Each row is a point on a tangle of strands that fork and nearly touch. The rows are in no order.
Points whose rows are less than 48.1 apart are linked; no others are. Some points are linked to none.
bep: [-11 -10  -7  -6 -25  30 -16 -16 -11 -45 -39 -12   1   9 -10  22  49  29
 -17  -8 -19]
zov: [ 16  24   7 -11  -3 -11  26   2   7 -32  11   9 -17   3   0  23   9   4
  -4 -23   6]
peno: [ -8   4   3 -23  16  -9   3  -9 -18   5  11 -11   9  14   8   3   4  16
  -4 -14  11]
gaba: [ -2   4  -5   2   9 -11  11   4  -6   8  19 -25   1  -4 -19  -5 -17 -10
   2  -7  -7]
padon: [ -4   8   7  -7  21 -39   1  -3  22  33 -13   3 -19   7 -13 -11 -10   1
   4 -26  13]
nik: [ -3 -14   1   4 -15  23 -12  23 -28 -15 -25  17  11   5 -13   5  19  15
  13  28 -20]
gego: [-14   2   5  -4  -5  -7  -3   9  50  43  27  13 -19 -18 -10 -10 -22  -3
   6  18   3]
togof: [-18 -11 -12  12 -12  13 -17  -8 -18 -37 -47 -12   8   8  -2  12  36  25
  -3  -1 -25]
kudok: [ 24 -10  -1   1   8  20   5  11 -18   4  11   1 -16 -10  11   2  10   6
  -7   1  10]
karu: [ -7  23   4  -4  24  -1  -3  -5   5  -1   2  -7 -23  -1  -2  16   5   2
  10 -14   6]
fudip: [-13   2   3  -9 -26  26 -12 -13  -6 -56 -17 -13   9   4  -7  25  40  25
  -9   6 -13]
nebi: [  6   5  -6 -16   0  -3   5   2 -29 -21 -15 -23   7  -2   0   3  19  20
 -16  -5 -23]
nisa: [ -5  14  14  -9   2  10  -3 -28  -2 -16 -17 -13  -7   4   6  15   2   5
   6   9   8]
dudo: [  5  -5  -6 -11   8  -4   9  -7 -29  -1  14   3  11  16   6  -2   3  25
 -10   3   6]
vomo: [ -9  15 -10  19  -1 -15   2  13 -14  -5  -6 -17   9  20  10  -3   9  -5
  -6  21   0]
ludu: [  2   5   0 -17 -13   7   0   3 -22 -33 -24 -21  13   8   1  13  41  27
 -21 -16 -14]
Nub: [  7  -5  21 -18  19  -5   2  -3  12 -18  -5  -3 -21   1   8  13  14  -4
  -5 -30  22]
bobu: [-12   8 -16   8  -6  26 -30   4 -21 -30 -13   7  20  -1   2   1   5   0
  -4   7  -3]
sotu: [ 17   9   8   5  20  -3   3  12   0  26   9   5  18 -11   0  -2   5  -1
   2 -14  -8]
sobi: [ -5  -5   0  -1  22 -16  -1  -4   4  23  19   4  -5  10  -7   6  -7  -8
  11 -37  11]
nomo: [ -6   2   9  16  18 -10  -8  -6  15  18   6   7 -23  10 -20 -15 -25 -25
  -7  -1   5]
noke: [-14  17  -1 -13  -6 -16   0   5  33  12  16  19 -37 -13  -2 -13 -19   9
  24 -12  21]
zare: [ 15 -21 -16  11 -12  11  -4  24 -26 -20 -29  17   9   2   9 -16  21  17
 -16   8  -9]
Pebo: [ -2  22  -3   5  -2  18  -4   3 -19 -35   5 -15  10   4   5   4  14  19
 -10 -12  12]
tem: [-16   9 -10  14   1  -2   6   1  25  22  11 -13 -16   7   4  -4 -16 -16
   8   6  20]
Pudos: [ -4  -2 -19  -1  -8   2  -4 -22 -18 -42  -7 -14   9  12  -1  16   5  -2
 -22  -8  10]
Vug: [ -2  -2   1   7 -10  19   0   6 -10  13  -2   3  14  10  14  -2   9  13
   9  39   4]
tonu: [ -6  13   2   3  -5  -2  -7  -2  16  31  14  -7  19 -25  -7   0 -19 -17
   6   7 -16]
Foluf: [-16   2   2  10  14 -18  -6   7  37  49  17  17  -7  13 -13  -9 -12  -7
  -4  -3  15]
kanis: [ -9  -1 -14  20 -12   2 -11  14 -12  -6  -7  -2  21  17  21   1  21  -8
  -1  16   1]
fimiz: [ 12   7  12 -21  -2  17  25  -5 -15   1 -15 -21  -3  15   3  11  11  18
   3   0  -3]
Rit: [  0   4  -3  24  -6   1 -18  -8  -2  33  11  12  11   2   8 -19  -5  -8
 -27  19 -14]
volus: [  8   8  16  19  -1 -13   3  11  -2  -9  -3   6  25  -6   1 -18  -1   3
   2  26 -12]
Suru: [  9  -7 -19  11  -2  10 -14   4 -29 -24   1  15  14 -15   4  19  22  13
   1   2 -18]
ber: [ 15   2   8   0  19 -12  22   1   2   3  -8   1 -21  13 -25  15 -10 -13
   4  -3   2]
nusop: [  5  10  -3  16 -13  29 -14   0 -19  -6  -4  -1   8 -16  16 -19  -1  10
  -3  15   3]
bez: [-16 -18 -18  13 -10  18 -17  23 -27 -30 -11 -20  10  -5   2  -7  24  23
   1  16  -7]
Kel: [ 23  -3   0  23 -10   7  -1   1 -17  16   5  -5   6 -27  -7   8   1  -8
   3  17  -5]
Votab: [ 14 -15  -6  18  17  -9   7  -5   7  16  -4   2  -4   2  -3 -20 -13 -13
 -24  25  -9]
Lin: [ -6  11  -5  19  -3  10  -4  13  22  27   6   0   9  -1   5  -6  -2 -14
  -7  41  -3]
saril: [ -7  25  -3 -15   3  -3  24 -18  18 -20  -1  -2  -7   9  -4   5 -17   4
   5 -15  13]
nopo: [-14  -9 -11  -7  11   5   9 -18  -2 -18  13 -18  -9  13  16   9   1  -5
   5  -3 -17]
Tidol: [ -1   5 -18  23  -8   9 -16   9  -7  14  -1  18  24  -1   8 -17   4  -2
 -19  24 -18]
nupes: [  6   1  12 -20  -7  -9  19   7   1 -16   7 -26  -8  -7 -12  27   4  -7
   2 -18  12]
piza: [ 10   6  -5  -5  16   2  11  -8 -18  14   3  11  -1  11  13 -17  -3  21
 -14  15   2]
Tig: [-13 -15 -14   4   4  17  -5 -13  -9  -8 -24  -1  12  11  16   7  18  12
  11  23 -25]
lis: [ -3  -7  18   5  -7  -5 -16   3  46  56  21  12   9 -20 -12 -11 -18 -10
 -26  -4   0]
lanoz: [ 13  -3  11   4   2  21  -3  22 -22 -13 -15   7  17  -8 -17   0  10  16
   6  25 -13]
Mavur: [  5 -12  -7 -19  10 -24  19   5  26   4   4   1 -19 -16  -6 -10 -19  -2
   0 -25  16]
nogi: [  9   2   4  -1   3  17  -2   3 -10 -30 -16 -10  -1  -4   2  11  12  -9
  -4  -1 -12]
Bobav: [ 11  15   7  -2   7  11   8  -2  -4   3  -1 -13   2 -15   4 -14  -9   8
  -3 -13  15]
dife: [  7  21  -3  12  -4  18   0   9 -15 -19   5 -14   4  -9  13 -15   3   8
  -7  -4   8]
gema: [  3 -25  -9  -2   6   8  -9   5 -12 -24 -34  -7   8  -4  -1  -5  11  10
 -13  32  -5]
Godu: [ -4 -10 -10  -3  -2  -1  13   2  -8 -13  -9   3  36  15  -1   4   1   1
  10  16 -21]
nul: [ -9  -2  12  -8  20 -15  -8  -5  34  27   7  10  12 -16  -6  -1 -15  -6
  12  -2  10]
vab: [  0   7  19 -15   1  14   1  -9  -6 -41  15 -16  -6   8 -16  27  14   7
  -2 -14   8]
bet: [ -6 -12  17 -27   0 -14  -5  -9  13  21   2  -7 -21 -18 -10  -4 -20   1
  16 -20  25]
tob: [ -5  -4 -17  25 -13  -1 -13  16  -6   2  13   4  21   0  22  -9   9  -4
  -8  30  -3]
Pibi: [ -3 -14 -21   2   4  13   7  -5 -17 -13  10 -13   3   7   3  -8  -8  -8
  -8  -1 -16]
lasop: [-16 -23 -26  23 -22   5 -20   6 -27  -7 -29  22   6 -10   4 -10  18  26
   1  27 -27]
gake: [ -1   0   5  -5   6 -11  29  -4  27   6   6   9 -13  18   3  -3 -15  -7
  20 -11   1]
Loled: [-11  11 -12   7  -9  20 -13 -10 -21 -36  -7  -7  20   0   3  13  15  22
   4   4   3]
kegeg: [  9  -7  24   2   4  -1   5  -5   7 -14  -9 -10 -13  17   8  13  11 -17
   5 -25  16]
robof: [-15   6  19  -9 -11 -26  -1   3  22   3   1  -4 -43   4  -7  -4 -11 -12
  29 -32   6]
zos: [-10 -12  -2 -22   6 -39   9   2  30   3   6   7 -23  -7 -21  -8 -22   5
  21 -35   9]
pide: [  3   7 -19  -8 -18  17  -9  10 -25  -7 -17   0  -4 -10   4   7  12   1
  -8  28 -15]
Gik: [  0  28   9 -13  13   3   0 -15   3 -21 -10 -10 -21  -7  -2  25  11   4
   0  -3  -1]
Biko: [ -2   0  12  -9  -8  17  13 -33  -4 -25  -7 -22  11   1  -4  18   1  17
  12  -1   5]
rofov: [ -1 -20 -39  -4   2  12  -1   6 -27  -4 -17  -3  18  -7 -10   6  13  25
  -9  19 -13]
regot: [  2  -4  -1  -4  -1 -15 -14  11 -10  31   1 -20  12  -9   2  -2   0 -20
 -18   1   4]
Ref: [ 10   5  15  -5 -27  -2  -2 -10 -24  -7  -7 -20   3  -9  10  14   7  -4
   6  -7  -3]
kod: [  0  13  -7  20  -1  13   1  -7 -11  -2   7  10  -9  26  13   9   2 -10
   3   2  12]
Momi: [  4   9  13   0  -3  16  -1   3   3  30  11  -8   2 -12   1 -28 -21   0
  -2  -4  17]
Givob: [  0  19  18 -14  10 -30   4  14   6  -5   0   2 -15  10  10  -3   4 -11
  -3 -15   8]
febuk: [  1  -5   0   7 -11  26  -5  -5 -24   1   0   5  21   4  -2 -10  -7  -1
  14   5 -34]
tevid: [-17  -1   0 -14 -18 -20 -18  22  29  26   0   6 -38   0 -22 -21 -17   5
  21 -30  28]
navat: [ 13   2  -1  -2 -14   0  -3  21 -36 -17 -14   8  18  11  10  -8  22  20
 -15   1  -2]
nabod: [-10   7  17 -15  -8 -19   5   6  22  -7   5   7 -44  18 -15   2  -3   8
  23 -46  24]
nofik: [  6   5  -5 -12 -15  13  23 -13   2 -32 -11 -19  15   0  -9  31   5   5
   1   3   1]
godo: [  1  -6   7   1   3 -24 -11   9 -13  24  13  -5  23  -4   3  -9   4  -1
 -17  14  11]
mulu: [ 11  11   8  -7  -3   2   4   9 -24 -15  -3  11  12  18  16  -3  15   3
  -8 -13  -8]
begud: [ -1   0  10  16   5  -7 -16 -16 -12  38  20   8  -1   9  -5  -9 -11  -9
 -10   6  -2]
Bodem: [ 17  -3 -15  10  -1  -5  15   8  -3 -14 -17   6  18   5  10 -20  -4  -3
 -20   8  -8]
kuget: [  0  -5 -11 -21   4  -8  19  -4  36  -8  -6   5 -27  -8  -2  13 -13  -6
   6 -24  26]
Pesu: [ -6  22   0 -11   6   9  25  -6   6 -31   0 -12   3  15  -6  -3 -11   7
   3  -1  -6]
Pezu: [ -2  -7 -20  18 -21   5 -19  -4 -11  18  -9  17  31  -6  -2   1  -1  -8
  -9  35 -16]
Sigo: [ -3  -2  16 -18   1  23  13  -5   8 -19  10  -3   3  13  12   2  -5  -3
  16 -23   1]
sirud: [  0  -3  -7 -21   9   9   0  11 -22  -8  -7 -23   0  -9   3 -10   7  18
 -13  16 -17]
roso: [ -4  -3  10   1   6  18  -9  16  -3  -3  16  -2   5   3  16 -27  -4  -8
   1   7 -13]
Busu: [-13   1  -2   7  14 -44 -11  11  43  32  -6   9 -21  -3 -24 -11 -10  -1
  14 -27  13]
Luta: [ 14 -18 -24   1  -3   1  12  14 -26   5   5  -6  24 -11 -10  -3   3  13
  -8  12 -20]
lik: [ -8  10 -18  -7   3  19 -23   6 -12  -9  -1   8  21  -5   5  11   1 -15
  -8   2   3]
pana: [  5 -22  10  16  -7  -5  -8   4  10  33  26   3  16  -1   8 -24  -9 -21
 -15  -6 -13]
Vobif: [  0 -14 -17  13 -11  13 -15  -3 -32 -26 -17  21  24  -9   3  11  28  33
   9  -4 -23]
zita: [  2   1  -3  19  10  11 -16   9  -2   0 -19 -14  -1  -9   2 -15   2 -11
 -10  28 -13]
Rem: [ 16 -17 -12  -4   2   8  13  20 -10  18   4 -11  23 -12  -8   2   1   1
 -10  17   4]
Zuzi: [  9  -3  26   9   0 -18  13  -6   3  -2   0 -17  -7   4   7  -1   0 -13
  16 -28   0]
Susa: [ -6   5   4   5  20 -12   0 -17  12  -1  12  10 -30  -1  -3 -12 -22 -12
   1   6  -7]
Romi: [ 11  -8  -1 -14  -8 -32  17   2  13  13  -2  -4 -12 -10   7  -1 -11 -11
  -6 -21  26]
Geda: [ -2  -4  -1   8  -8  -3  -5  10   1  23  18  -1  30  -7  -7   7  -6 -20
   6  16 -16]
gomo: [ -9  15   7  13  -5 -32 -13   9  20  26  18  -1  -3 -12 -13 -13 -20 -30
 -11   3  -3]
bemok: [ 11 -17  -3  -8   6  14   2  12  -5 -17  15  -7  -3 -20  12   5   5   1
  -3   5  15]
Volu: [-16  -2 -20  25  -9  30 -27  18 -27 -13 -18  -2  17  -2   0  -5  20  17
   2  14  -2]
Dunun: [ 12   0  -1  10  -2  21  13   0 -15 -14 -25  -6  17   0  -8  13  16  30
  14  22  -8]
Pepil: [  2  15  -3 -20  -2  -4  -5  -9   4  20  19  25  -4 -15  16   0 -14  -6
  -1 -17   9]
Fer: [ 15   1 -15  -1   0 -17  15   5  -6   1   8  10  11  -4   3 -18 -15 -11
 -22  -1 -15]
binu: [  2 -10  -4  -8 -21  16  -5  15 -29 -37 -20  -9   0  15 -17  30  32   6
  -6   9 -20]
tefef: [  1 -11  -5  12   5  -9   1 -10  15  14   2   8  18  -6  34 -12   5  -5
  -3  18 -10]
buzi: [ -8   3   8 -27  -6  -3   5 -23   4  11  11  -7 -23  -3  20  12  -4   1
  16 -12   6]
Kivuv: [-10  -5  13 -19  23 -11   1 -10  23 -11  -3  -8   0  -1   7   8  -1   0
   8 -23  24]
pino: [ -2   4  10   2  17  -7 -11  -3  19  26   0  15  15  -4 -10  -5 -14 -12
  -7  16   7]
Robur: [  1   9   4  -4  -1 -10   3  -1   3  -2  11   6   8  -8   9  14   0  -3
  10  14   5]
saka: [ -7 -10 -14  -5 -14  20 -10  19 -26 -33 -17  17   9  12 -10  23  25   9
   5  14 -27]
dap: [ -6   2  26  10  -9 -21   3   3  21  12   4  -9 -18  -2   2  -6  -9 -16
  28 -25  11]
vapi: [  9 -18  -2  11  12   6 -15  -5 -19  -8 -16  -1   1  -8  -4 -10   1   1
 -13  28  -7]
zimip: [ -2 -10  17  -3  12 -12   0  -5  11 -10  14   0 -24  -9   0  -8 -16  -8
   6  11  12]
guta: [  5 -26 -22  17 -21   8  -9  11 -31 -32 -28  24  17   5   4   7  33  25
  -6  -7 -10]
Rasi: [ -3  -1   3 -18   5  -3   6  11  41  11  -6  14 -21 -13   6  10  -6 -17
  17  -6  17]
Laguv: [-11  -2  14  -5  10  20  -2  -5  10  -3  14  -6   5   2  12 -19 -16  -7
  16  -9   1]
med: [-10 -13   7   8  -2  -1  -7   9  43  41  15  -4 -18 -15 -13 -11 -21 -21
   6   7  12]
bula: [  0   1 -18 -13  -1  -4   2   9 -15 -30  23   1   0   5   0  19   2  -7
 -14  -4   5]
bopif: [  0 -16 -25  -3 -10   4  -6   5 -32 -20  11  -3   2   3   1   5   1  -5
 -17   9  -6]
lupuv: [ -3   1   8   8   8  -9  -9 -18 -13  14  23  10 -11  12  -2   2 -12 -11
   6 -17   7]
repek: [  8  -5  11  10  -8 -22  15   6  41  24   6  21   1  -1  -1 -14 -19 -22
   4   0   4]
lutal: [  8  22   3 -21   4   3   8  -6   5  12   0  19  -3   1  -2   3 -15  -3
   4 -33  15]
ridef: [ -2  -3  10   2  16   0  -7   8   5  10  27  15   5   0   9 -18  -6  -8
  -2  12 -20]
veral: [  6 -12 -15  31  -4  26  -4  -4 -26 -26 -12  -3 -10  14   7   9  24  15
   0   8  -9]
dovi: [ -7   2   3   4   9   7 -11 -12   2  13  -9 -19  -7  -7  13 -14  -7 -12
  -2  20  -5]
tere: [ -4 -14   5 -11  -6  -7 -12  25  39  45   3  14 -27 -10 -30 -15 -19  -6
  15 -26  24]
Zin: [ 27   0   7   9  -7   9  15   3 -12  14   1   6  -2 -11  -8  -2  -5  -6
   2  19 -21]
Feb: [-16  -3  -6   4  -9   1 -17  -2 -21 -34 -35 -14  23   6   5 -12  18  21
  -6   6 -21]
pef: [-17  -4   0 -12   6 -13  -5  -1  16   3  19 -12 -12 -15  12   3  -8 -23
  14  -5 -15]
sudok: [  1   5   0  -7   3  -4  -6   2  -5  10 -21 -21  23  -5  -4   1  -6 -20
 -12  -2  12]
Zavuv: [ -7   2  -6  -8  10  -9   1   4  36   7   3   4 -19 -17  14   2  -8 -27
   7   4  -4]
limet: [-13   7   1 -18 -12  -9   3 -23  14 -23   1 -16 -14   7  10  27   4 -12
  -1 -21  21]
nezik: [  3  -6   3  -7  -2  -6  -6  19  20  37  11  11 -21 -11 -16  -6 -14 -20
   4 -31  18]
Zep: [ 12  -1   3   4 -11  21  10 -22 -16 -29  -1 -12  -1  -1  15  18  31  28
   5 -12 -15]
visom: [  9  -1  -1  -5  -2 -12  12   4  10  36   4   6 -14   4 -22  -7 -25 -21
  -1 -27   7]
pim: [  0  -5   2   1 -10  20   0 -11  -9  11 -14 -29  -2  -1  19  -6   1  -3
   4  10   1]
kaz: [  0  11   9 -13  -3  -4  12  -7   9  14  -6   2 -12  10 -22   5 -25 -15
  13 -30  14]
gupud: [ -7  -3  22 -38   5 -13   8 -14   8  -4  11  -2 -24  -6 -13  11 -10  17
  18 -25  23]
gufo: [ -3  13 -10  -9  17   2  22  -8  23   1   7   7   2   1  -2  -1 -19   4
   9  -1   7]
Fisen: [ -8 -25 -19  27 -28  10 -20  19 -28   8  -9  24  20  -9  -5 -26  10  20
  -5  17 -38]
pakuf: [-12  -6  -4  -1  -8 -42 -24  22  51  36  -2  19 -24 -15 -37 -23 -14   9
  17 -28   0]
rak: [ -1 -11  13  -1   6  -4 -20  -7  32  39   8  20  -3 -17  -7 -15 -21 -15
 -23  14  13]
kitam: [ -3 -19 -22  16 -24   1 -17   0 -31  -1  -6  18  11  -5  -2   1   8  11
  -5  41 -15]
Gites: [ 12  -2  17   4   6  -2  12 -15 -14 -13   9   6  17   1   2  -8  -6  10
  13  -5 -14]
pili: [ 13  10  10 -19 -12  -2  25 -19   4 -39   1  -4  -3  15   8  11  13   5
 -14 -25  -5]
zuk: [  3   5  -8  -9   5  -6  15  16  -1 -15   7 -28  -2  -8 -21  20  -5 -13
   1  -3  -1]
remob: [-16  26   0  -9   8  -6   1  -2  24   2  13   4 -31 -10   0   9  -8   7
  22 -16  18]
selam: [ -3   7  -2  -2   4 -29   6   3  19  27  19  15 -31  -8  -5  -6 -13   2
   9  -3  15]
fudut: [ 15 -16 -19   8   4  -2  -7 -18 -11  13  -8   9   8 -14  13   9   1 -13
 -15   6   0]
sel: [ 12 -12  17  14 -14  -2   8   6  26  31  19  16   5  -3   8 -24 -16 -19
  -9   5  -2]
gizud: [ -8   5  10 -12   9   1   5  19  16  18   2 -18  -9   2 -16   5 -10 -11
  12  -7  31]
Turi: [ 11   1   3 -13  -5 -34   8   7  14  22   2   9  13 -16  14  -5  -5 -12
 -13  -3  14]
nos: [  8   2   1  -3  -7  18  15  -3 -31 -11 -22  -4   5  21  -4  10  21  32
   1  11 -12]
talal: [ -8  -3   4   4  10 -37 -14  16  51  45   4  29 -27   3 -21 -16 -10   0
  -6  -9  19]
runu: [ -9 -15  -9  16   4  19 -22  -4 -14   1 -20  -4  23  -7   7  -1  18   8
  14  16 -35]
libo: [  9   9  14 -14   7  19   6  19 -13 -24  -3   5  16   1  -9  -8  -2   9
   1  12   0]
guf: [ -4  10  10 -14  17  13  -8   5   6   5   2  17  13   9 -13  -3 -19 -16
   2   8   3]
kisot: [  8 -24   1   4  14  -3  -3   4  12  34  22   4 -24 -13   3  -8  -6 -12
  -9   0  12]
Pilem: [ 19   5  12   1 -14  16  21  12  -4  -3   0   1  -8   2  -5   3 -10 -16
  11  19  -4]
malo: [  8   9  15  -5  -4   8  10   8  -5 -10  27  12  -9   5 -14   2 -20 -14
  15 -15   2]
Kal: [  6   9 -13  -4   1  23  -4 -23 -14  -6   2   4  -7 -11  24  15  10   9
   1  -1  -1]
dibi: [-14   0  15  -1 -18 -14  -5  13  61  49  14  29 -15   1 -14 -22 -22   1
  13  -3   7]
Pulo: [  3   9  -7  -2   0 -35  15  -8  10   2  14  12 -34   0   3  18  -4  -1
   5  -8  17]
beba: [ 22  -9   3  14 -21   5  -7  -3 -26  -5 -14  -7   9 -23   4  12  10  -3
   1  10  -3]
nol: [ 13   5  -2  -3 -28   9   0   7 -28 -37 -21  -1  17   8   5  12  31  23
 -16 -11   4]
pesem: [  9  -5  21  15  -4 -25   7   3  31  46   8   1  -3 -15 -14 -29 -18   1
 -14  -6  10]
Disaf: [ -2 -10 -23   1   4  16  -4 -11  -7 -55 -15  -9   9   5  -1  17  20   5
 -23  -7  -6]
noka: [  4  14   0   0 -13   6  28 -16  -5 -37   2 -16  -7  21   2  -4  -2   6
  -9 -14  -5]
pab: [ -6  12  -4  16  -3   6   5  -2   4   8   2 -12  -1  15   7   3  -8 -19
   8  -2  13]
Vir: [  8  -3 -13  18  15  -2 -19  12 -28 -10  -8  14  19  -6  -3   2  22  12
  -8   6 -24]
teduv: [-14 -11  -8   3 -16  17 -25   0 -22  -2 -14  -2  24  -6   5 -14   2  -4
   5  12 -35]
kega: [ -2  -5  16 -17   2   5  -7  -4  15  24  12  -8 -13 -29  -2 -19 -23  -4
   6 -12  10]
mabaf: [ 13  16  -1  -1   8  -7  16  -2  -2   0 -19 -12 -10  -7  12   7  13   5
   0  19 -15]
Napip: [  4  -8  -7  19 -11  10   5  -8 -15 -30   3   6   5  28  11  -3   1  -4
  -1   9   4]
Gal: [ -9  10  -9   2   3 -18   6  -3  15  33  16 -19   3 -20 -19  -5 -25  -8
   7 -10   1]
lizi: [-15 -24 -24  21 -19  18 -13  -2 -25 -25 -42  10  -2 -11 -10  -3  20  39
   5  15 -20]
vuban: [ -7  17   3  -7  25 -25   7 -10   5  25  -1  -1  -7  16   0  -9 -11  -1
  -1  -7  -1]
Ronoz: [  0   5  30 -14   6  -5   1 -13  -8 -20  19  -3 -16   5 -17  17  -2   9
  11 -21  20]
konan: [ -6   0 -11 -33   4 -13  14  -3   3 -22  20   3  -4   3   6  16  -6  -3
  -8 -10  11]
Pupun: [  6  -2   3  20   2  13   3  -1  11  39  17  -8  23 -10   8 -20  -6   6
  -5   3  10]
sunu: [  5   7   8 -18  12   1   2  11   3  -4  13  23  -4   7 -15  18 -12 -21
  10  -6   3]
nika: [-11   4  -9 -24   5 -18  -4 -10   5   0  24  17  -7  -7   4   7 -16  -6
  -1 -16  20]
Nef: [-10   3   6 -14  -5  -7  -2 -29   1  -4  -2 -16 -21  -7   7  15 -10  -6
   7  -2  18]
vato: [  1  -6  17 -15  24   3  -1  -3   5 -23 -15 -13  21   0   0   4   5   2
   1 -10  13]
Kugu: [ -3   3 -12  10   1  25  -5  -4 -26   6   4   5   5  25  -1  20   6  -1
   8  10   0]
pire: [ -4   7   9   2 -11 -10  -7   2 -16 -34 -17  -7  28  -5  12  -8  11  13
   6  11 -21]
Bipa: [  5   7   6 -22   5  11  32 -13   4  -1  -4 -24 -21   4   3   7   1  18
   3  -6   4]
deru: [ -9 -11  -1   4   4  -3  -9 -20  18  22   3  -3   3 -10  18 -19 -15 -18
  -5  13  -9]
zak: [ 0 11 -7  7 35  6 -3 -3 -6 -2  0 -5  2  2 -2 10  7  6  0  0 -3]
rume: [  2  -3   4  15  20  -6   4  -2   3  17   4   1 -20  10 -22  14  -8 -20
   7  10   9]
mano: [ -3  -8 -17 -11 -13  13  10  -5  -7 -31 -17   0  28  10  -6  20   3   2
   1  14  -4]
nidan: [ -5  -1  -1  -7  -7  -4   0 -14   2 -37 -15 -20   5  15  10  21  14 -12
 -14  -6  15]
magaf: [-13  14  21  -1  -5 -14 -15  -7  25  39   1  14  -7   3  14 -17 -11 -10
   6 -10  17]
poniv: [ -8   6   8   5   6 -20  -5   3   4  50  27  10  -2  16 -11 -11 -13  -8
 -10  -1  -3]
Vogek: [-15 -18 -33  -2 -11  20  -6  -1 -30 -22 -34   8   6   8 -15   0  10  31
  -5  16 -20]
bof: [  9  -7   6   8  15   9  -8  -1  -5  -5 -28  -8  31  -4 -10   7   4  -6
   2   4   9]
Gufen: [ -6 -17  -2   6  -2  -9  -7   0  -9   5   5  -2  39   3   6   3   5  -9
   8  13 -20]
Rolo: [ 19 -19  -3   0  14   1   6  13  -8  19  27  12 -14  -5   6  -5   0  -4
 -10  -1   7]
lanu: [  6  10  -4  -7 -10 -12   4  13  11  15   7   4  16 -15  14 -25 -12  -9
 -21  11  -6]
Vibaz: [ 13  11  16   7  -8   9  12  17  10   5  19  12 -13  -4  -3  -9 -17 -17
  14   6   0]
vive: [  1  -6  10   2  -9   9  -1  -1 -24 -48  -9 -23  -8  22 -20  21  29   8
 -15   1  -7]
Voko: [ 11   9  -1  11  18   5  -7  11 -19   6   6   6  15  -3  -3   0  10   7
  -4   3  -9]
kuvat: [  8   4   3 -16   7   6   7   6   4  24  -7   2 -16   3  12   1   1 -12
  -1   1  -1]
gimep: [-14   2  -7   1 -14  17 -10  -7 -14 -48 -11  -9   7   7  14  16  37  33
  -4  10  -4]
lum: [  7 -17  10  11   6 -16  25   0  25   9   6   4   4   5   8  -7 -12 -13
  12  13   2]
Futer: [  6   4  13 -10  -7  23   5 -16  -6 -52  -1  -9  -7  21 -14  22  28  16
 -22  -3   7]
dema: [  8 -10 -18  15   1  13   4  21 -16 -14 -24   8  18  14   1 -22   6   6
 -14  12 -17]
Zav: [ -1 -18 -18  20   2  12   6  -1 -21 -32 -15 -11   1  33   6   0  19  10
 -10   5  -4]
bolit: [  1 -21  -8   5   4  15  -3  16 -16 -24   9  -9   4  -5  14   1  22  20
  -1  20   0]
Lonit: [  0 -13  13  15   0 -19   4  -7  34  57  20   0  13  -5 -14 -17 -20  -2
 -16   3  -4]
lume: [-18   0  -7 -15  -7 -24 -14  13  31   2  -3   6 -46   9 -25  -8  -9  18
  30 -40  26]
Rim: [  3   6  -1  14 -13  15  10  -6  -5  -2 -21 -24   9  13  10   4   4  -9
   6   0   6]
Kuf: [-12   4  -6  18   2   0  -1  10  40  36  14  -2   1  -5   6   0  -9 -21
   2  15   5]
sud: [  4  17  -1   5  10  19  -6  -9 -11   4  -8  19   8   5 -17   1 -16  -5
  -2  21  -1]
bapov: [ -7  13   4   6  -4  -3   5  -6   4 -30 -12  -3  17   0  14 -12  -5   1
   5  24  -9]
Pipu: [  4  15   9  -8  -4 -18  15   0  14 -22  18   4 -42   1  -1  23  11   7
   4 -23  19]
Neke: [ -4  13  15  18   2 -19 -15  -4  10  29   0   1   4   5  23 -13   3 -14
  -2   2   7]
fus: [  9  -3  -9   8  13  -2  -4 -32  -7   7   1   8   4 -11  19  12   2   2
   0  -9   6]
vodeg: [ 11 -15  17   8   9  -5  -6  -4  -6 -18   0   5  -3  -6  -7  -8 -11 -12
  -5  20   8]
goz: [  3   4 -19  15   3  28  -9   1 -22  12  -9   9   7  10 -14   9   0  -4
   0  25 -12]
lur: [ -7   7  27   1  -7 -15 -12   1  42  44  -2  20 -13  -7  -7 -23 -20  -9
  14 -16   7]
petin: [ 10  12  -1   7   5  -4   8   8  24  42  17  12  18 -17   2 -11  -7   2
  -6 -13   6]
kigat: [ -5  12   1 -22   9  -4   4 -10 -13 -13   3 -10  -5  27  11  15  19   9
 -15 -17  10]
gov: [ -4  15  21 -15   1 -11  14  15  15  -4  -4 -22 -20  11 -15  19   5  -3
  13 -19  27]
bope: [-14  -4  -9  -6  -5   6   3 -18 -10 -23  -9 -15   4  18  19  11  16  10
   6  13 -21]
tur: [  1   6   9   5  12 -18   2  -4  12  15  31  28 -11  -3  -2 -19 -21  -8
  -3  10 -19]
devak: [-10  14 -10   9   4  20 -26  -7 -12   0  12   3   5  -7  13   0  -4 -17
   1   2  -8]
gatem: [  3  19  12  -8   9 -11  11   2 -13 -15   5   4 -14  27   5   4   8   0
  -6  -7  -7]
povab: [  9   6  11  -2   3   9   3 -17 -10 -18  14  -2 -11  -9  23  15  19  18
   9  -7   2]
tiv: [ 17   6 -11   4  -7 -20  21  -2   7  16   8   9  -4  -5  -9  -8 -24 -22
 -11 -10  -9]
keza: [-11  10   1  -3  12  -7   6 -20  32  22  -1   7   3 -12  -5  -5 -26   3
  19  -8  19]
fuf: [ 12 -13 -13  24 -11  18   7 -14 -25 -13  -8 -13   3   1  10  18  27  18
   6  -5 -12]
meven: [ 10  -5   8  -3  25  -9   0   9  12  13  12   9  -3  -8   4   4   3 -11
   6 -31   4]

Follow the links from the first point to the second, and from the first to the third. Name the last point that the two ways share.
malo / roso / talal | guf
sud / guta / buzi | karu
Napip / gema / magaf | pab
med / nomo / Zep | pab
gizud / pili / buzi | nisa
pesem / Godu / lum | gufo
poniv / kuget / bobu | sotu

A fork is a point with three links. Follow the links from the first point to the second and name the forks in between, in order.
Pibi / mulu | visom Fer zare navat
karu / Ronoz | Voko sotu Momi
Luta / binu | lasop Tidol begud sotu Momi
Pupun / lutal | sotu Voko zare Fer visom

Name the points in between on the shortest way along the links from the first point to the second, in order.
gov / kaz | nupes zuk gaba Gal tonu Geda Gufen Godu mano nofik Biko nisa Gik karu zak Voko Vir Suru Vobif guta zare dema Bodem Fer tiv visom
povab / sunu | Zep fuf veral Zav Napip kod Kugu goz sud guf
fudip / Pipu | gimep Loled Pebo dife Bobav Momi Pupun petin sotu Voko zak karu remob noke selam Pulo
vuban / noke | padon Busu talal Foluf poniv begud lupuv sobi meven sotu Voko zak karu remob
Pulo / lum | Pipu zov pili noka Pesu saril gufo gake
zos / runu | Mavur Romi Turi lanu Fer tiv visom kaz lutal Pepil nika konan bula bopif Pibi nopo bope Tig
